Points, in no order, along strands that fork, close into loops and pass close to each other.
Two points are linked if the straight distance between their rows is under 25.5. Some points are linked to none.
(51): [  7  20 -10   9  16  -5  10  -6  -5  13  -1 -15  16 -14  -8  18   8 -13
  -4  -8  -5  -6  12 -15   1   6   7   3   4  -4   3]
(492): [  1   4   8   6  -5  -2 -15  19   1   7   4 -12  -1  -5 -10 -15   3   0
   4 -18  12   0 -21  -1  25 -11  14  10 -11   8   8]
(599): [  1   6  -4 -15  -2  -2   9 -14   4 -14  -6   8  -4   0   1  13  -5   9
  -4   9  -3  11   3   9  -3  13  -8   2   4   1   1]
(811): [-2 -2 -2 12  3 -1 -7  2  4  1 -1 -5 -1 -7 -4 -4  2  1  0 -6  4 -2 -4  0
  8 -2  4  3 -5  2  6]
(891): [  3  19  -2 -28  -3   5   7  -8  -5   4   2  12   6   1  13  10  -1  -1
 -11  11  -6  -1   5  -6 -13  16 -16   5  -3   7 -16]
(128): [  9  13 -10  20  20  -6  11  -6  -3  12  -1 -19  16 -16 -11  18  10 -15
  -1 -11  -7  -7  12 -15   3   2   9  -1   6  -6   6]
(693): [ -9  -7   4 -11 -13  -2  -3   6   5 -13  -2   5 -10  10  -5  -9  -7  12
   5   1   3   8  -6  13   6  -1   2  -1   1   0   6]
(505): [  1 -11  -6  13   8  -1   4 -11   1  -5  -1   3   0  -4   6   6   2  -4
  -1   6  -6  -1  13   1  -8   2  -5  -8   3  -7  -1]
(16): [  4  15  -7  -3   5  -1   2  -7  -1   3  -3  -4   4 -10  -3   8   2   2
  -8  -4   0   0   3  -5   1   8  -1   6  -1   4   1]
(361): [  0  15  -1 -23  -4   6   4  -6  -9   8   5  13   6   3  16   6  -2  -5
 -11  12  -2  -4   6  -8 -15  11 -16   4  -6   8 -19]
(557): [ -4   1  13 -10 -10   6 -11  10 -12  14   7  12  -6  17   9 -17  -4  -2
   2   9  14  -4  -7  -2 -17 -14  -5   1 -10   6 -10]
(59): [-10 -13   8   9  -6   0 -12  13   1   3   3   0 -10   7  -2 -19   0   0
   8   0   6  -3  -9   5   0 -13   8   1  -5  -2   3]
(140): [ -6  -9   3  10  -3  -1 -10   9   3   1   1  -2  -6   0  -3 -13   1   3
   5  -3   5  -2  -7   4   6  -7   5   2  -5   1   6]
(889): [ -5  -8  -3 -12  -4   3   4  -8  -2  -9   0  14  -7  14  10   3 -10   0
  -2  14  -1   8  11   4  -7   4  -5  -8   0  -6  -2]
(380): [ -9  -4   9 -18 -19   0  -4  11   3  -9   0   5 -10  15  -5 -14  -6  16
   7  -1   4   9 -10  13   6  -3   3   1   1   4   4]
(342): [  1  13  -9   0  12  -3  12 -15  -6   2   0  -4   9 -12   4  19   8  -6
  -8   6 -10  -3  13  -5 -12  14  -6  -1   5  -3  -4]
(333): [-14 -23  11   0 -12   0  -8  15  -2  -1   4   4 -14  18  -3 -19  -6  -1
  13   4   1   1  -4   7  -5 -15  14  -7   2  -9   1]
(601): [  9  -6  -6  25  15  -6  13 -13   6 -11  -5 -13   8 -16 -10  20  11  -1
   0  -3 -11   1   4   2   3   5  -1  -9  11  -4   9]
(575): [ -4   1   6 -15  -8   6  -5   1 -12  11   9  18   0  16  19  -5  -6  -8
  -5  16   7  -5   4  -6 -20  -3 -12  -2 -10   6 -17]
(633): [ 10  40  -6 -12  11  -7  20  -1  -4  17  -1 -15  20  -9 -12  22   3 -14
   1 -10  -4  -3  13 -18   4   8   7  10   7  -4   2]
(501): [  8 -13  -7  30  17  -1   6 -10   6  -2  -2  -8   6 -14   2   8  10  -8
   0  -2  -9  -9   9  -4  -4  -3  -2 -10   6  -9   1]
(152): [  2  -1  -5   5   5  -6   8 -12   6 -14  -6  -2   0  -8  -5  15   2   5
  -2   3  -5   7   3   8   3   9  -3  -2   6  -1   8]
(546): [  1   5  -1   7  -1  -4  -7   8   7  -6  -1 -12   2  -9 -14   0   2   5
   0 -15   3   4 -14   3  26   0  11   6  -5   8  12]
(193): [  4  11   8 -28 -12   9  -4   5  -7   9   2  14  -2  14  11 -10  -7  10
  -3   6   8   2  -8  -4 -11   2 -15   3  -7  13 -14]
(21): [  3   9  11 -27 -12  10  -4   6 -11  13   6  16  -1  17  15 -10  -6   3
  -3   9  10  -1  -6  -6 -16  -1 -16   2  -9  13 -18]
(810): [ -4  -3   7   9  -5  -1 -15  15   0   6   3  -7  -4  -2  -5 -17   3   1
   4 -10  10  -3 -16   0  13 -12  10   8  -9   5   6]
(399): [ -5 -19  -1   7  -2  -1   2  -2   6 -13  -2   4  -7   6   0  -2  -5   2
   5   5  -2   4   6  10   2  -2   1  -9   5  -8   6]
(273): [-12 -28   3   3 -11   0   0   9   5 -16   2   2 -10  16  -5  -9  -8   2
  12   3  -6   5   2  13   7  -8  13 -11  12 -13   7]
(503): [  4  21  -5 -15   3   1   5  -9  -3   3  -2   1   6  -8   2  10   1   2
 -10   1  -3   1   2  -5  -5  12  -7   8  -1   5  -5]
(538): [ 10   3 -10  26  19  -3   7  -8   0   7  -2 -15  12 -17  -5  15  11 -13
  -2  -8  -8  -9   9 -12   0   1   5  -4   5  -6   4]
(187): [  8   2  -8  19  18  -6  15 -16   2  -5  -5 -14  11 -15  -8  22  12  -3
  -2  -1 -12  -2   8  -2  -3   8  -1  -7  11  -5   7]
(184): [  1  14 -10   9  18  -3  14 -13  -7   8   1 -10  15 -15   1  20  11 -12
  -6   1 -11  -9  15 -10 -11  11  -2  -2   8  -6  -2]
(112): [  2  -1  -6  18  10  -1  -5  -3   0   7   0  -7   3 -11  -1   1   4  -6
  -3  -5   2  -6   2  -7   3  -3   4   3  -3   0   3]
(897): [  0  10   5 -25  -8   8  -2   0 -11  11   7  17   3  10  18  -1  -4  -4
  -9  12   4  -4   1  -8 -17   4 -17   2  -9  11 -20]
(415): [ -5 -27   1  15   0   2   0   2   7 -10   0   4  -8   7   2  -8  -4  -3
   9   4  -4  -1   6   7   0  -9   4 -12   7 -13   4]
(485): [ -6   2   7  -7 -16  -3  -8  14   7 -12   0  -5  -5   2 -12 -10  -1  16
   5 -11   4   5 -20  15  22  -1   6   6  -2   8   9]
(715): [ -2 -16  -5   8   5   2   4 -10   0  -3   0   9  -2   5  13   3  -2  -7
   0  13  -5  -1  16   0 -11  -1  -6 -12   2 -10  -5]
(626): [ -3   3   3   1  -9  -4  -7  10   8 -12  -1  -7  -1  -5 -13  -3   0  11
   3 -12   3   4 -18  12  25   2   7   6  -3   8  12]
(661): [  3  12   1 -13  -7   0  -2   1   7  -9  -5  -2  -2  -4  -8   0  -4  16
  -3  -9   4   8 -13   6  14   7  -1   9  -2  10   6]
(331): [ -5 -22   6  25   5   2 -12   9   1   8   4   2  -7   1   4 -18   1 -11
   9   3   5 -10  -6  -3  -6 -19   5   0  -3  -9  -1]
(829): [  0   8   3 -17 -10   1  -2   3   6  -8  -4   2  -5   2  -5  -5  -5  17
  -1  -5   5   8 -12   7   9   5  -4   7  -2   9   3]
(772): [ -8 -25   3  11  -2   2  -4   5   2  -3   1   6 -10  13   4 -12  -5  -5
   9   7  -1  -1   5   4  -6 -12   6 -10   3 -12   1]
(511): [ -9 -19   3  -4  -7   4  -1   3  -3  -4   2  10 -11  19   6 -10 -10  -1
   6  11   1   4   8   4  -8  -7   5 -10   2 -10   1]
(605): [  9  12   3   3  -2  -4 -11  15   2   9   1 -13   4  -7 -12  -7   1  -2
  -1 -22  12   2 -14  -6  29  -8  16  12 -11   9   7]
(40): [  6 -16  -4  32  11  -1   1   0  10  -9  -2 -11   4 -14  -7   4   9  -3
   5  -8  -7  -5  -3   3  13  -4   6  -8   3  -3   9]
(717): [  2 -18  -3  28   9   0  -2  -1   9  -5  -2  -5  -1  -8   0  -2   5  -5
   5  -2  -5  -6   2   2   4  -6   2  -7   2  -7   5]
(205): [-14 -30   7   3 -12   0  -4  14   2  -9   4   2 -12  18  -5 -15  -6   0
  14   2  -5   2  -2  10   3 -13  17 -10   9 -13   3]
(814): [  6   9  -8  10  17  -7  18 -18   0  -5  -5 -11  10 -14  -8  26  11  -1
  -3   2 -12   2   8  -1  -5  13  -3  -5  13  -4   6]
(839): [ -8 -15   0  -6  -4   4   0  -3  -4  -1   3  14  -8  18  12  -5  -9  -4
   2  15   0   2  12   1 -12  -4  -1 -10  -1  -9  -4]
(133): [ -3 -10  -4   4   4   2   1  -9  -6   2   4  12   1   6  17   4  -2 -11
  -3  15  -4  -5  16  -3 -16   1  -8  -8  -2  -7 -11]
(567): [  9  19   0 -14  -4   1  -2   2   4   1  -5  -6   2  -7  -9   1  -3  12
  -6 -13   5   6 -12  -3  14   6   1  12  -3  11   3]
(39): [ -5   0   7  -9  -9   2 -10   8  -2   4   1   5  -7   9   2 -15  -2   8
   2   0  10   1  -8   2  -2  -7  -1   3  -7   5  -1]
(698): [ 14  28  -4  -9   4  -1   2   3  -6  20   1  -9  13  -8  -7   6   0  -8
  -7 -15   7  -3   4 -17   7   1   6  14  -2   5  -4]
(864): [  5  11   6  -6  -7   2 -11  12  -2  10   1  -6  -1  -2  -5 -13   0   6
  -2 -15  14   1 -15  -5  14  -6   4  11  -8  11   2]
(96): [  0   9  -4 -21  -1   2   9 -13  -4  -4   0  13   1   3  13  12  -3  -1
  -8  15  -7   4  10   0 -13  15 -13   0  -1   1 -10]
(126): [ 13  24   1 -28  -4   7   2  -1  -3  10  -2   2   5  -2   3  -1  -5  11
  -8  -6   4   4  -9  -8   0  11 -10  12  -1  13 -10]
(277): [ -1   2  -3  -6  -1  -3   5 -10   6 -15  -5   3  -3  -2  -3   9  -3   8
  -2   4  -2   9   1   9   2   9  -4   2   3   1   5]
(502): [  1 -27   1  31   8   2  -4   4  11  -4   0  -3  -4  -4   2  -9   5  -8
   9  -1  -4  -9   0   1   2 -13   3  -9   3 -12   2]
(90): [-11  -5  10  -3 -17  -3 -12  20   4  -7   3  -6  -8   7 -10 -17   2  12
  10  -9   4   2 -20  14  17  -7   9   3  -2   5   7]
(37): [  6   1  -8  23  15  -2   1  -6   0   8  -1 -11   8 -15  -3   8   8 -11
  -3  -7  -3  -8   7 -10   0  -1   4   0   0  -4   3]
(349): [ -3 -26   4  28   7   2  -9   8   7   2   1  -1  -6  -1   3 -14   3 -10
   9   0   0 -10  -3  -1   0 -17   6  -5   0 -11   1]
(569): [-12 -19   3  -4 -13  -2   0   6   6 -18   0   3  -9  13  -7  -6  -8   7
   9   3  -2   9  -2  16   8  -3   7  -6   9  -7   9]
(663): [  8  12   1   2  -1  -4  -7  10   4   5  -1 -13   4  -9 -14  -2   1   1
  -2 -20   8   3 -11  -5  26  -3  13  10  -8  10   9]
(629): [  3  10  -8   1  11  -4  12 -16  -2  -3  -3  -3   6 -11   0  20   7  -1
  -7   5  -9   1   9  -1  -7  14  -5   0   6  -2   1]
(248): [ -5  -3  17 -14 -15   5 -11  16 -11  12   4   9 -10  19   2 -23  -3   6
   7   4  14   0 -12   3 -14 -16   1   0  -8   6  -6]
(591): [ 13  24   0 -24  -4   5   2   0   1   6  -5  -2   4  -5  -4   1  -5  12
  -7 -11   5   5 -11  -6   7   9  -5  13   0  13  -4]
(512): [-12  -9  11  -8 -17  -2 -10  18   1  -4   2   1 -11  13  -7 -19  -2  10
  10  -4   5   3 -13  12   6 -10   8   0  -2   2   4]
(207): [ -1   4  -8   6  10  -1   7 -12  -6   4   2   2   9  -9  11  13   6 -11
  -7   8  -8  -7  16  -6 -15   9  -8  -4   2  -4  -9]
(849): [  7  30  -8  -4  13  -4  13  -3  -7  17   1 -13  18 -12  -7  18   5 -14
  -5  -8  -2  -6  13 -17   0   7   6   8   5  -4   0]
(464): [ -6 -11  -2  -2  -3   0   2  -6   3 -12  -2   8  -7   8   3   1  -7   3
   2   8  -1   8   8   9  -2   2  -2  -7   3  -5   4]
(481): [ -5   0  10  -8  -6   6 -11   5 -13  15  10  15  -2  15  14 -13  -5  -8
  -1  12  13  -6  -2  -5 -20 -11  -7   1  -9   5 -13]
(410): [-13 -19  11   5 -11  -1 -11  17  -2   3   4   3 -12  13  -3 -22  -2  -1
  12   2   4  -2  -9   7  -5 -17  11  -2  -2  -5   1]
(681): [  7  16   5 -27  -8   7  -2   2  -4   9   0   8   1   6   8  -6  -5  11
  -7   0   7   2  -8  -5  -6   6 -14   8  -5  13 -13]
(402): [ -2  -2  -4 -11   0   1   5 -12  -2  -7  -1  13  -3   7  12   8  -5  -1
  -5  15  -5   5  12   2 -10   8  -9  -4   0  -3  -5]
(422): [  4  12   4 -22  -9   5  -3   3   0   2  -3   6  -3   4   2  -7  -5  15
  -4  -3   7   6 -10   1   1   4  -8   8  -5  11  -4]
(493): [  5 -16  -6  23  11  -1   7 -11   5  -6  -2  -1   2  -7   5   7   6  -6
   1   3  -8  -4  11   1  -6  -1  -4 -12   6 -10   0]
(477): [  4  17  -5 -19   1  -1   8 -13   1  -7  -5   4   2  -5   1  13  -2   7
  -8   6  -5   6   1   2  -5  15  -8   6   3   5  -3]
(774): [ -2  -1  -6   4   7   0   3 -11  -6   4   3   7   5  -3  14   8   2 -10
  -7  11  -5  -6  15  -4 -15   6  -9  -4  -2  -4 -10]
(872): [  8 -13  -6  27  12  -4   7  -7  10 -14  -4 -11   5 -14  -9  13   9  -1
   2  -4  -9   0   1   5   8   1   1  -9   8  -4   9]
(280): [  3   9  -8   4   9  -3   5 -11   1  -3  -4  -5   4 -12  -5  13   4   2
  -5  -1  -4   1   4  -1   1   9  -1   2   2   1   5]

A piece is all that can be reached along the links. How many separate loops has the piece of each point below (a circle has one, a figure eight two, a Y none), and how many tips (points with one link)?
(140) | loops 1, tips 1
(133) | loops 1, tips 3
(557) | loops 2, tips 1

How many points has the smallest loop of links through each point below? Write 0 if it is on no loop.
(829) | 7
(280) | 7
(51) | 0
